Each row is a point on a landscape with many peaks, with its height.
From any point a climber takes the steepest step (rise divided by distance) to one of its 5 nearest points. It stops when none of these is higher. Distance is the straight distance between rows; heights are no part of it.
Rotuv: [126 152 117 123 101 133 107 125  94 135 144 122 114 136 130 123 138 141
 130 111 170 157 140 126 104 152 122 156 111 152 132  97 156 113 107 122
 167 136 165 147 124 136 116]  height 33.6
Mumud: [142 172 109  73  96 106  96 132  81 154 171 143 109 163 145 133 150 102
 111 122 211 183 140 136 116 134 128 158 147 158 148  67 190 113 102 150
 168 163 162 158 146 163 153]  height 36.0
rego: [155 166 101 111 161 106 144 146 146 146 145 133 123 134 154 124 106  88
 109 157 149 140 157 112 131 135 158 150 142 119 127 136 139 114 132 136
 176 138 151 136 161 125 104]  height 62.4
Fegad: [142 175 111  92 100 116 101 122  90 144 162 143 116 149 154 147 152 126
 128 117 180 161 152 127 118 157 119 162 128 171 121  87 176 107 116 161
 174 151 143 149 121 148 137]  height 42.3
gegif: [139 116 137 145 161 142 135 120 161 129 132 129 136 109 137 125 122 128
 130 144 121 106 112 120 141 113 132 115 149 122 145 170 114 123 159 114
 138 123 119 117 125 128 117]  height 44.9
tonaf: [141 133 105 161 201 121 168 141 138 134 110 114 133 108 126 128 101 111
 125 145  91 116 113 120 132 108 147 110 165 137 127 189 117 101 145  81
 143  99 154 120 131 136 129]  height 38.4
rom: [ 93  99 142 143 136 167  94 122 125 105  94 117 131 102  90 126 112 151
 147 120  97 107 100 141 119  97 108 113 101 120 112 118 105 151 125 113
  82 130 122 100 108 135 130]  height 54.2
mife: [138 132 135 133 158 120 153 127 163 129 124 148 139 117 143 137 125 123
 133 152 125 119 110 113 131 115 137 118 162 124 128 150 116 107 164 111
 134 117 123 104 149 113 127]  height 45.6
miki: [131 148 122 113  75 118 105 108 104 100 140 120 124 122 130 144 132 150
 113 128 141 133 138 132 103 151 123 148  91 136 149  80 152 152 105 139
 129 143 139 132 128 136 131]  height 62.9
Gasa: [140 177 131  63  91 125 106 117  85 112 164 134 110 150 135 135 148 139
 119 118 177 149 150 124 107 152 100 139  93 158 131  72 171 139 101 170
 142 183 123 149 159 131 113]  height 58.4
nit: [182 157 144 109 133  94 112 133 114 136 158 161  93 156 132 119 130  94
 143 153 180 138 152 121 120 136 132 165 158 117 130 100 160 110 122 160
 170 149 129 148 140 147 123]  height 72.7
Zaga: [122 108 124 120  91 134 106  95 111 108 111 126 132 115  92 154 130 171
 130 105 127 113 113 130 122 130  99 112 107 155 123 104 118 170 129 131
 100 138 119  98 112 120 138]  height 40.1
rinem: [130  84 143 177 184 139 176 120 166 120 112 112 150  99 129 132 107 104
 146 126  41  79  99 133 128 121 158 110 145 123  88 191  85 130 149 103
 117 115 116 128 140 135 130]  height 25.4
zodit: [139 176 114  95  88 134 107 108  96 129 156 132 107 135 143 135 133 141
 116 119 168 153 149 124 111 155 107 161 107 151 130  92 170 124 101 156
 166 157 141 152 138 138 126]  height 36.4
fuvog: [ 95 126 141  91  42 126 105 123  82 115 136 106 105 150  95 128 150 168
 115 133 189 154 147 146 119 145  72 159  93 143 129  71 171 147 115 171
  88 144 134 150 146 116 132]  height 59.9
dutep: [124 112 146 156 143 164  89 133 113 116 115 107 149 104 111 126 118 143
 125 127 114 122 118 142 132 103 116 113 118 130 132 129 127 125 139 101
  87 102 130 105 109 129 112]  height 21.1
zana: [106 115 126  79  54 113 101 129 111 136 134 125 102 150 109 125 147 169
 115 110 159 137 139 137 117 140 101 138  91 136 156  84 144 157 116 148
  95 140 122 122 139 125 136]  height 7.4
gev: [147 131 103 155 179 119 177 137 162 129 116 124 135 118 134 136 103 111
 130 155 103 117 108 126 129 118 144 111 148 120 121 179 106  99 152  92
 147  98 129 111 137 120 115]  height 39.6
disi: [146 170 125  97 106 118 124 125 105 137 168 130 100 159 146 112 156 111
 131 130 182 164 152 129 111 143 120 162 138 136 117  98 184 112 118 149
 175 138 130 151 125 143 140]  height 56.2
zedud: [123 116 140 134 103 158 109 105 112  97 111 115 125 104 103 136 107 173
 132 124 124 119 107 132 112 124 102 115 102 135 112  94 104 152 135 124
 110 120 120  85 122 130 125]  height 42.9
Tev: [134 147 117  99  60 124 113 120  96 119 157 114 104 136 125 134 137 142
 120 131 163 133 143 128 109 157 119 153  84 135 158  92 150 168 107 145
 116 173 120 143 138 127 123]  height 67.7
niti: [108  85 171 165 155 145 146 130 150 139 110 120 158 104 140 132 122 115
 146 132  72  99 120 140 122 111 158 111 139 108 128 178  89 141 132 105
 100 103 102 114 119 138 147]  height 36.6
banas: [157 161  89 123 165 105 141 138 130 151 136 146 136 137 160 132 115  82
 103 152 121 123 148 112 137 127 163 140 153 107 150 141 121 112 128 117
 166 132 144 129 146 143 112]  height 57.4
reze: [143 168 124 116 103 116 119 126 106 131 152 131  97 147 130 112 143 116
 146 135 178 160 160 123 112 155 125 164 129 130 109 111 164 116 122 140
 166 139 146 151 114 137 135]  height 64.5
bag: [159 160 129 105 114 101 104 131 110 145 151 153  92 155 142 121 143 103
 143 123 190 158 160 125 117 134 119 160 149 141 130  91 171 103 108 167
 175 134 136 151 111 137 139]  height 68.1
Fisa: [106 106 119 172 205 119 173 141 173 126 108 131 143  98 128 121 112 111
 135 120  68 106 107 139 136 123 146 102 152 133 107 191 108 127 141  96
 131 122 146 132 144 120 125]  height 36.1
bopel: [119 151 116 120 108 117 108 129 107 130 125 138 119 135 133 121 137 136
 129 126 160 138 152 130 126 148 115 150 125 118 126  96 139  96 110 131
 155 135 162 158 117 134 128]  height 46.5
Zov: [127 121 128 128 119 121 108 127 122 119 109 149 147 137 117 119 139 123
 136 117 141 127 139 121 133 127 134 116 125 115 137 117 129  99 113 140
 127 128 138 141 116 117 110]  height 42.0
vuv: [138 101 151 163 151 148 134 128 157 137 129 126 133 108 144 132 125 119
 133 145 117 104 104 122 127 119 139 108 136 107 151 174 110 133 160 110
 126 125 122 120 133 128 138]  height 46.2
mise: [129  84 152 170 143 153 133 146 144 125 122 105 148 113 130 113 122 117
 142 139  92 100 115 129 132 108 140 111 128 103 138 168  94 145 147 115
 112 119 117 117 129 143 154]  height 50.5
medu: [113  72 156 168 166 144 166 132 167 122 112 113 158  95 141 124 125 123
 151 136  64  86 110 135 141 113 160 119 149 121  97 186  98 142 151 113
 109  90  99 121 127 128 147]  height 48.7
Pezaf: [150 173  82 126 180  98 148 149 147 174 152 147 132 145 171 136 114  85
 119 146 136 137 149 104 140 140 161 121 147 108 121 168 116  98 124 130
 188 129 156 150 142 120 121]  height 46.8
kemon: [168 153  90 143 180 106 166 136 144 155 122 141 132 140 169 134 118 100
 115 145 118 129 127 108 144 120 168 121 163 121 125 163 123 103 130 115
 156 113 133 120 141 115 119]  height 32.5
sumiv: [126 144 130  87  71 124 111 115  90 122 151 126  87 146 114 138 149 159
 116 126 181 144 145 133 102 153  98 153  79 148 146  92 157 161 118 176
 114 171 124 141 147 129 124]  height 66.0
kege: [ 75 120 145  83  42 135 113 127 111 111 122 110 103 158 104 126 136 179
 111 109 173 132 128 145 127 140  72 137  98 147 139  66 153 168 114 150
  81 133 153 133 139 131 145]  height 48.1
guk: [140 169 111  98  96 131 112 116  81 147 160 128 108 140 142 125 143 131
 130 121 180 158 157 115 109 153 119 158 127 154 124  76 180 102 129 139
 166 158 144 146 127 138 134]  height 20.6
Gub: [ 81  67 170 193 143 168 152 133 166 119 103  89 180  92 111 114 126 131
 160 113  51 115  93 140 142 105 147 126 119 123 101 194  79 150 141  84
  92  95  89 117 106 115 128]  height 38.5
dolub: [106  92 143 110  67 158 107  97 123 129 121  96 134 129 101 137 139 179
 115 100 136 115 113 147 118 133  86 108 102 157 122 108 122 170 143 140
  85 142 113  87 119 125 141]  height 48.0
beb: [ 88 109 144  95  45 135 107 106 112 119 111 100 124 162  93 123 144 179
  93 120 166 145 131 147 123 138  81 133  91 151 144  64 151 139 105 174
  71 145 151 136 128 124 137]  height 55.9
buk: [132 190 114  70 100 121  95 135  87 132 176 146 114 149 144 154 144 133
 108 120 192 174 146 132 109 140 118 152 124 165 134  64 189 118  97 160
 143 175 134 140 146 151 142]  height 52.2
Niv: [ 71 115 141  97  43 136 117  93  97 104 126 103 111 162  89 118 149 179
 111 137 174 163 140 139 119 139  74 141  82 146 139  60 158 144 115 164
  87 149 146 149 135 134 138]  height 58.3
Mima: [103  91 151  93  53 155  99 103 124 128  93  98 128 153 101 131 163 176
 100  87 147 128 128 144 129 129  78 121 102 153 135  89 131 155 126 160
  73 137 125 114 125 112 138]  height 53.2
loke: [108  83 151 168 140 156 111 156 136 130 107 111 163 104 135 123 126 115
 134 132  89 107 116 131 123 106 134 117 123 100 139 164 112 122 133 105
  98 107 121 120 113 139 141]  height 53.3
pani: [123 124 119 132  89 135 109 107 103 107 110 128 126 119 109 138 120 162
 119 103 129 122 115 136 116 138 105 126 110 136 116  87 111 150 136 140
 113 123 122  88 122 125 122]  height 42.1
bafa: [163 148  93 142 193  83 181 137 154 154 139 143 126 135 151 129 121  92
 129 137 106 140 121 109 156 122 157 103 156 123 130 182 117  96 134 124
 148 104 133 135 125 113 118]  height 35.1
dofav: [108  75 150 168 160 151 155 129 160 111 108  98 167 105 126 129 123 134
 165 129  57 109 103 138 139 119 152 130 148 120  83 190  85 152 142  94
 105  94  84 124 118 133 136]  height 49.5
furuz: [114 122 144  97  56 140 108 104 122 123 121 116 118 127 116 141 129 171
 118 104 134 125 134 129 125 148 113 118 110 140 126  85 127 164 124 147
 109 128 120  98 114 117 151]  height 52.7
dake: [115 131 118 145 103 137 102 115 102 109 109 133 147 127 133 134 125 142
 127 114 125 131 123 130 126 136 127 132 104 125 123  98 119 127 113 131
 122 101 127 122 132 133 118]  height 44.5
mub: [154 173 115  88 109 103 101 121  84 142 166 154 101 163 151 135 153  93
 122 120 197 165 153 122 115 139 129 154 157 133 121  88 176 103 108 166
 180 153 148 156 125 158 156]  height 47.9
par: [137 146 138  78  69 114 103 113  75 128 168 133  91 153 121 138 139 131
 116 123 178 152 160 129 118 148  96 156  75 157 132  84 169 146 107 193
 116 173 113 152 150 132 136]  height 62.7
pimuf: [173 164 122  93 126 100 112 133 115 138 155 155  88 161 138 121 152  89
 132 131 198 146 150 118 119 135 126 156 156 143 113 104 162 109 113 160
 182 152 128 144 129 145 130]  height 70.6
Mimur: [126  85 158 169 172 139 148 123 167 132 123 119 157 105 125 139 113 107
 143 129  78  82 104 125 127 122 155 112 136 114 115 181  97 148 139 101
 126 117 121 121 138 142 146]  height 10.1
zudo: [154 147 124 109 137 102 151 144 155 140 133 153 117 127 149 116 117 119
 124 167 134 130 150 112 119 121 151 135 157  99 137 129 125 125 128 130
 150 137 132 112 145 135 118]  height 62.0
pon: [170 161  92 108 169 109 142 145 134 159 151 130 115 138 144 128 113  87
 106 166 166 137 148 110 120 131 155 147 147 104 138 125 135 116 133 131
 175 168 143 142 164 128  92]  height 56.9
pilam: [125 120 103 174 190 130 179 133 162 123 118 127 142 110 134 126 114 115
 127 142  91 111 103 131 127 123 147 109 155 131 122 188 110 114 143 102
 137 109 148 122 142 137 136]  height 39.0
Kudat: [117  98 137 137  91 158 109 103 123 114 114  97 125 117  89 142 113 169
 131 108 117 112 102 141 128 126  85 122 101 148 119  98  92 181 141 125
 104 144 122  98 110 131 129]  height 40.4
Faku: [126 165 121 106  74 123 100 104 102 128 148 122 111 130 137 137 139 135
 118 136 161 145 149 122 107 155 107 164  87 147 130  85 168 147 108 149
 143 162 130 155 146 138 100]  height 65.0
Kuz: [ 84  86 140 154 116 169 110 111 125 120 107 100 131 100  78 143 107 161
 144 114 100  84 104 162 111 125  95 106 110 124 108 120  82 173 111 116
  87 128 130  98 115 127 121]  height 33.5
Vevel: [157 163  90 106 157  96 150 144 135 148 141 142 118 137 153 129 113  79
 106 159 136 122 154 113 125 127 163 149 152 111 154 137 136 110 132 131
 173 148 143 134 155 122 118]  height 64.1
puru: [168 166 121  94 110 108 103 118  90 145 160 158  94 171 144 125 145  85
 126 131 190 162 152 124 134 145 127 155 163 152 125  87 158 115 114 155
 164 142 152 163 130 158 145]  height 64.4
Kosip: [129 148 125 123  92 137 110 107 102 117 125 130 129 123 139 128 144 131
 119 125 145 135 150 124 120 155 116 141 107 120 141  91 139 118 118 127
 157 130 164 160 110 138 124]  height 25.3
ligar: [ 93 115 128  90  45 116 113 129  97 117 130 113 113 149 102 120 147 169
 110 124 172 140 146 143 114 149  92 151  98 143 138  75 159 169 123 171
  89 133 145 133 141 119 149]  height 45.2
zaven: [140 154 126 116  82 133 116 100 102 102 108 127 139 129 124 141 126 149
 117 101 122 137 114 127 134 149 120 117 104 130 122  94 122 143 119 128
 108 114 113 104 109 131 130]  height 41.8
begig: [ 99  98 148 104  57 152 113  94 126 135 121 100 132 143 102 141 142 170
 124  88 138 114 113 140 138 126  83 107  96 146 137 102 122 171 133 152
  98 134 124 107 124 115 136]  height 50.8
rara: [118 125 131 150 124 153 108 134 115 105 111 119 140  96  99 144 115 150
 124 108 103 125 104 145 125 115 106 119 112 129 124 113 118 144 144 124
  98 105 117 100 109 130 119]  height 46.1
Fifos: [ 86 100 141 155 136 171 104 120 137 112  98 109 150 108  99 140 108 147
 138 104  71  97 112 145 118 105 119 112 104 120 100 134  91 149 123 112
  79 119 104 111 117 109 121]  height 62.2
fone: [130 104 147 161 139 150  98 130 116 133 120 123 155 121 124 127 145 130
 130 115 115 122 115 140 140 120 123 108 120 113 142 142 123 116 144 119
 110 103 120 121 121 128 119]  height 23.8
papo: [128 108 118 164 176 139 174 129 165 128 118 121 132 106 131 140 116 107
 126 155  89 101 107 121 122 109 135 102 146 133 129 170  93 125 159 103
 137 113 143 125 149 128 123]  height 39.9
Sud: [121 174 122  70  91 135 103 115  86 133 174 136 106 139 144 136 140 149
 114 118 183 158 147 120 117 151 113 158 104 167 137  75 185 130 107 155
 154 175 136 139 138 131 113]  height 51.0
Pim: [137 154 136 112 121 108 114 129 126 127 134 146 101 137 130 108 141 124
 140 151 166 136 171 131 124 136 133 152 138 116 128 120 137 117 128 143
 154 130 138 148 114 146 120]  height 68.2
silu: [110 155 125 136 113 120 113 118 120 121 116 154 135 130 122 106 142 130
 128 119 158 132 144 127 134 142 129 146 126 111 133 108 134 106 118 129
 135 133 141 140 107 125 122]  height 1.4
fibo: [128 123 146  88  71 117 113 120  80 111 152 114  89 157 116 136 148 156
 127 120 181 162 158 146 119 144  95 151  86 152 140  70 154 157 117 182
 101 165 122 134 152 130 127]  height 69.0
muso: [140 151 112 123 152 109 165 125 150 132 118 149 141 124 149 137 111 111
 121 154 119 119 128 103 131 108 162 125 170 130 131 151 120 121 149 117
 144 122 124 112 163 118 119]  height 33.8
Vom: [125 127 126  94  55 133 109 112 116 111 134 131 119 126 118 143 131 164
 115 116 132 123 122 143 113 140 103 126  95 151 138  90 121 178 119 143
 100 131 121 100 125 126 153]  height 50.7
vup: [ 99 104 141 101  55 147 114 104 111 125 112 105 123 146 103 130 151 169
 115  91 147 127 113 132 134 143  93 125  99 146 134  86 133 161 116 152
  87 135 129 120 116 116 142]  height 53.4
Rarib: [162 157 122 107 140 102 138 141 140 139 137 149 101 143 126 116 121  95
 127 163 158 116 164 125 121 128 153 149 153 111 137 114 148 129 129 139
 148 154 124 132 154 128 115]  height 67.6
lalab: [133 128 130 124 122 114 132 137 160 142 122 166 129 136 135 104 129 128
 141 146 136 127 138 117 138 128 153 124 164 113 138 131 119 114 149 127
 140 130 115 123 133 129 119]  height 54.3
Pak: [161 143  91 142 167  96 178 143 154 144 122 135 137 125 149 138 115 122
 110 150 112 134 117 118 132 125 153 118 165 126 131 158 135  99 151  98
 151 109 130 106 139 118 125]  height 32.7
Baf: [134 126 107 165 220 111 173 176 162 138 117 138 128 111 131 119 104 104
 125 148  85 119 107 147 150 115 156  97 162 132 121 189 104  96 132  83
 130 104 143 125 121 127 133]  height 36.9
doga: [127 122 138 126 119 122 115 121 134 127 117 154 131 130 133 115 156 135
 139 115 135 126 137 128 149 136 139 122 145 102 143 132 121 111 129 127
 144 138 136 141 130 113 133]  height 50.0
zemug: [112 121 134  83  51 120 113 121  96 120 133 125 100 150 121 130 141 159
 117 126 167 129 153 142 111 146 104 141  92 132 154  91 153 164 111 158
 100 155 122 130 131 134 130]  height 47.4
Gaver: [115 113 147 126  89 154 115 105 107 119 117 108 128 104  94 128 126 173
 131 111 124 115 106 135 125 126  92 117  97 142 118 110 107 165 138 127
 108 131 112  86 106 127 125]  height 41.9
dis: [127  94 129 170 181 135 155 114 162 123 115 124 139 107 121 131 101 107
 130 136  76  91 101 129 121 113 147  98 138 134 115 176  93 131 151  95
 130 116 131 134 140 136 143]  height 31.8
somi: [138 102 157 150 139 140 113 142 138 135 125 128 149 123 130 114 131 120
 146 128 121 127 120 126 137 120 120 113 118 110 153 153 112 120 145 118
 124 115 121 126 128 127 119]  height 41.2
kope: [145 109 135 146 162 133 168 121 162 132 119 125 129 106 139 132 115 120
 131 151 108 108 110 114 124 111 142 105 154 120 128 177 106 116 154 115
 157 120 125 108 149 119 121]  height 42.2
sabo: [119 135 142 135 105 150 107 108  99  96 117 125 143 112 108 131 117 145
 133 126 108 125 108 136 127 117 108 125 114 131 115 101 121 129 127 121
 113 114 118  98 105 127 121]  height 43.9
sonez: [ 93 116 151 156 142 167 100 143 127 113 110 122 138 105 108 127 106 139
 129 118  82 116 103 154 115  98 119 116 122 118 108 135 109 137 122  93
  79 107 127 118 121 116 128]  height 45.0
Tened: [153 139 111 135 167 113 161 128 149 147 132 139 132 119 149 134 107 126
 119 148 116 124 120 117 129 122 146 122 165 141 125 165 110 114 160 114
 147 106 123 113 149 115 121]  height 40.7
Sep: [116  88 155 184 167 146 153 128 169 132 119 115 147 105 139 124 112 111
 143 136  59 103  96 133 130 113 165 118 130 114  99 180  94 145 143 109
 109 103 103 108 132 138 150]  height 70.9
vule: [170 140  98 145 228  68 193 151 162 147 137 148 139 131 158 125 127  94
 144 134 107 131 129 105 176 124 161 106 158 106 132 186 108  81 131 114
 169 119 126 152 123 117 125]  height 23.9
kud: [158 164  99 119 155 118 156 142 141 156 135 147 131 125 160 139 119 102
 110 141 125 119 150 112 132 107 168 139 166 113 135 138 131 119 132 116
 149 129 143 126 162 124 121]  height 48.9
Balik: [ 72  98 149  95  53 140 100  97 105 103 117 101 133 162 103 127 145 183
 102 112 140 133 109 141 131 137  61 135  91 139 137  58 149 159 107 174
  68 136 143 139 128 124 128]  height 53.5
Sose: [125 120 139 150 126 142  96 128 109 114 120 121 139 118 116 128 131 129
 133 117 116 137 119 131 148 132 117 120 129 124 129 134 135  97 126 120
 105  95 120 127 108 116  98]  height 61.3
vap: [126 133 132 123 115 108 115 136 138 117 133 167 114 133 121 103 143 128
 144 133 165 143 149 119 130 142 142 140 141 104 135 120 122 103 123 126
 139 129 142 145 118 140 124]  height 15.5
Biz: [ 76 106 151 152 150 178 102 149 131 120  98 107 158  99 119 127 119 146
 133 112  66 118 119 143 123 113 118 103 113 122 110 134 116 134 127  95
  84 121 117 115 110 123 125]  height 70.0
siso: [151 126  99 166 221  98 187 171 158 120 127 131 124 116 131 131 109 103
 140 126  90 117 121 136 143 119 150 100 152 123 125 194 115 110 136  85
 133  98 118 131 108 131 136]  height 35.0
Piz: [ 64  74 157 154 147 177 108 138 134 107  91 104 171  98 121 131 120 148
 126 111  47 114 104 143 134  87 131 119 100 113  94 166  96 159 116  89
  79 117  95 110 102  98 111]  height 61.7
Seve: [149 154  82 132 204  80 172 157 148 157 154 147 143 124 157 128 123  93
 128 138 117 128 144  89 173 130 163 121 146 111 124 182 106  81 116 127
 175 120 146 156 127 110 136]  height 34.5
resev: [151 138 100 159 196  88 179 153 143 145 123 121 126 133 134 134 120 102
 133 138  92 138 118 123 157 127 157 103 148 124 127 177 111  90 140 104
 139  87 135 118 125 114 113]  height 36.5
Lelu: [145 123 154 132 143 127 124 119 147 132 129 142 146 118 132 120 133 122
 140 131 131 124 125 115 131 117 139 103 141 119 157 154 110 109 155 127
 135 127 101 113 132 126 123]  height 48.8
voz: [134 159 123  95  95 135 107 125  92 124 149 125 126 134 141 130 134 138
 125 117 152 155 144 122 110 159 116 157 101 141 125  89 170 111 117 144
 165 154 146 152 123 130 115]  height 44.8
ruvos: [166 130 116 147 252  86 198 160 188 139 138 113 118 121 145 130 110 108
 152 129 101 110 106  95 190 113 160  99 157  97 148 195 112  92 144  89
 171 116 119 163 126 121 115]  height 30.2
Gegu: [178 179 112  92 168 106 134 146 136 148 145 156  97 153 139 121 132  73
 130 154 179 139 153 111 125 132 143 148 161 125 113 109 158 106 131 150
 193 173 136 141 153 124  98]  height 17.9
teli: [176 157 125  88 147  97 116 122 129 136 150 167  93 154 131 121 129  81
 143 134 185 150 156 114 130 137 133 154 165 134 121 102 162 106 119 171
 185 172 128 145 144 133 108]  height 68.6
Taku: [170 130  96 161 220 101 179 155 158 131 135 131 123 122 141 125 117  89
 142 139 106 132 115 115 166 126 155 106 158 110 139 193 115  97 142 106
 136 103 121 145 113 120 128]  height 29.9
Nefu: [ 78  62 153 169 138 168 125 137 164 124 109 105 176 103 134 110 121 142
 141 108  55 114 118 139 139  96 132 109 120 122  96 193  98 136 131  91
  88 111  81 112 103 110 135]  height 50.9
Duv: [136 129 115 168 229  99 174 181 162 134 130 123 129 114 139 131 101  89
 138 121  83 111 119 133 150 113 168  91 157 119 120 206 106 103 138  98
 133 100 122 132 115 141 141]  height 35.3
kevu: [127 145 112 111  84 122 110 111 107 107 123 127 125 124 128 140 123 142
 117 123 136 130 130 123 107 141 139 135  93 137 136  89 126 148 100 133
 118 122 129 127 126 128 130]  height 35.9
tosoz: [123  92 148 161 160 153 150 128 165 144 121 120 146 117 141 124 113 107
 140 140  81  98 111 123 136 118 143  97 129 112 139 176  90 141 144 106
 120 112 120 119 130 136 153]  height 38.3
Luk: [171 150 122  97 124  94 107 127 105 137 154 153  92 166 131 110 138  84
 143 141 179 148 159 119 123 133 130 171 151 130 124 108 163 109 113 165
 175 145 143 144 123 144 133]  height 71.1
rinud: [ 93  95 154 158 149 170 114 151 148 132 112 114 163 113 129 124 133 132
 127 126  76 115 108 134 126 100 143 104 135 112 115 168 117 136 126 100
  93 109 111 106 115 121 155]  height 57.5
nefe: [ 78 111 134 114  44 153 113  98  88 107 121 105 118 160  89 134 140 174
 105 133 178 153 123 148 111 139  72 133  74 143 147  36 150 154  95 188
  74 141 155 156 128 124 136]  height 54.5
supar: [145 147 132 108 127 103 132 146 130 129 137 157 108 133 130 111 132 115
 139 155 161 139 167 122 113 140 133 140 154 103 136 117 136 115 126 137
 156 130 133 147 122 141 135]  height 68.7
miz: [ 79  90 163 167 139 178 116 146 139 131 107 106 170 110 136 118 119 121
 137 117  67 111 107 150 122 100 131 102 123 114 103 165 100 138 130  93
  92 123 102 113 105 119 146]  height 59.0
suziz: [134 136 130 128  95 145 107 109 102 101 114 124 140 118 105 146 118 153
 129 131 115 125 107 133 121 141 111 113 109 139 115  92 120 141 139 123
 109 113 124 105 108 122 117]  height 43.7
Gameb: [ 96  81 159 176 145 171 151 144 150 142 108  98 179  98 126 119 123 139
 143 108  57 115 109 139 126  99 146 119 129 125 106 184 106 147 146  84
 100 100  87 117 106 121 138]  height 52.5
pivu: [117 133 110 131 104 123 108 114 104 122 120 137 130 137 126 128 142 140
 116 127 125 135 138 121 132 147 125 129 122 111 137  86 140 115 113 129
 127 127 147 154 115 118 113]  height 6.4
lerar: [129  66 145 164 194 142 179 119 173 129 102 117 153 105 135 129 109 111
 147 123  51  93  98 138 139 117 158 105 134 132  96 191  89 146 143 101
 121  92  97 123 143 141 117]  height 45.3
goke: [152 173 111  84 114  90 117 119 105 141 162 169  83 161 145 122 147  76
 126 133 208 161 140 117 127 133 127 163 155 145 134  90 169 106 109 171
 174 162 166 160 130 170 143]  height 56.1
Pil: [130 130 120 145 103 136  91 113 103 114 109 143 147 135 126 120 137 123
 119 105 126 125 131 131 139 145 122 126 113 123 132  95 128 109 105 134
 121 114 138 137 119 109 116]  height 54.4
maz: [ 82 100 146  93  50 142  90  94 114 121 115 110 135 156 103 127 153 175
  96  93 142 129 122 147 133 135  71 129 103 138 143  77 138 155 115 158
  79 132 128 119 126 114 133]  height 53.7
fure: [156 142 106 153 229  93 184 174 172 135 147 112 121 119 136 129 113  95
 150 132  99 121 105 119 167 112 175  95 154 107 146 199 110 102 146  83
 139  94 117 146 115 129 140]  height 34.3
gurel: [ 74  87 146 152 140 187 106 142 150 114  94 112 162  87 118 123 113 153
 129 111  57 112 108 140 120  93 126 114 108 128 100 162  95 149 122  96
  79 121  94 117 122 111 123]  height 62.8
Zisez: [116 132 124  98  66 131 102 115 110 117 130 118 131 131 121 144 128 159
 113 111 136 125 135 128 113 155 115 127  94 136 144  88 123 168 107 136
 109 126 126 109 129 128 151]  height 46.6
zod: [134 123 137 147 126 127 108 122 125 131 110 148 141 138 127 121 145 140
 132 115 130 132 115 126 141 129 133 123 121 113 141 119 129 106 133 125
 126 119 126 137 115 110 109]  height 74.8
rut: [172 148  92 151 209  84 178 153 143 145 139 124 126 122 140 137 118  94
 133 135  96 132 126 112 165 116 149 112 164 127 137 180 114  95 135 106
 145 101 116 130 106 115 120]  height 34.0
Roko: [164 152 126 101 131 103 124 144 132 128 144 151  86 140 128 110 128  94
 145 165 182 142 167 114 115 128 138 162 158 119 127 107 152 121 121 149
 156 144 130 146 133 140 129]  height 70.8
busob: [135 141 119 123 125 109 130 142 153 138 127 167 112 127 136 113 127 113
 132 145 150 124 146 115 124 121 150 144 151 105 153 123 132 106 139 135
 142 131 128 134 128 132 126]  height 52.8
davu: [145 140 122 116 138 110 141 136 151 134 131 166 124 132 152 117 132 112
 131 139 126 114 126 110 136 121 155 129 170 106 151 139 122 115 143 125
 136 134 124 121 157 114 116]  height 55.8
fezum: [140 133 104 175 193 108 179 158 145 140 130 128 127 119 134 130 114 110
 129 142 102 129 115 132 126 106 156 112 146 129 126 194 111 102 155 100
 136  90 141 117 128 117 125]  height 38.2
lek: [ 78  63 159 175 135 187 120 130 153 114  87 102 169  98 117 114 127 146
 143 109  47 128 100 128 137  90 118 112 108 115 103 192  85 149 121  83
  84 114  86 103 100 100 116]  height 51.2

For each start below, name the point where the climber stops.
pani => Biz
Pezaf => nit
kemon => nit
Lelu => nit
Kudat => fibo
vuv => Biz
Gaver => fibo

Call two points neighbours if one is among the 5 nearest of the other. Go from one point of each pair to the other, from neighbour to neighbour, staying as high as possible. Name the lowest point that can't be avoided.
zod and Sep => vuv
fibo and Biz => Fegad
Biz and Sep => dofav
nit and zod => doga
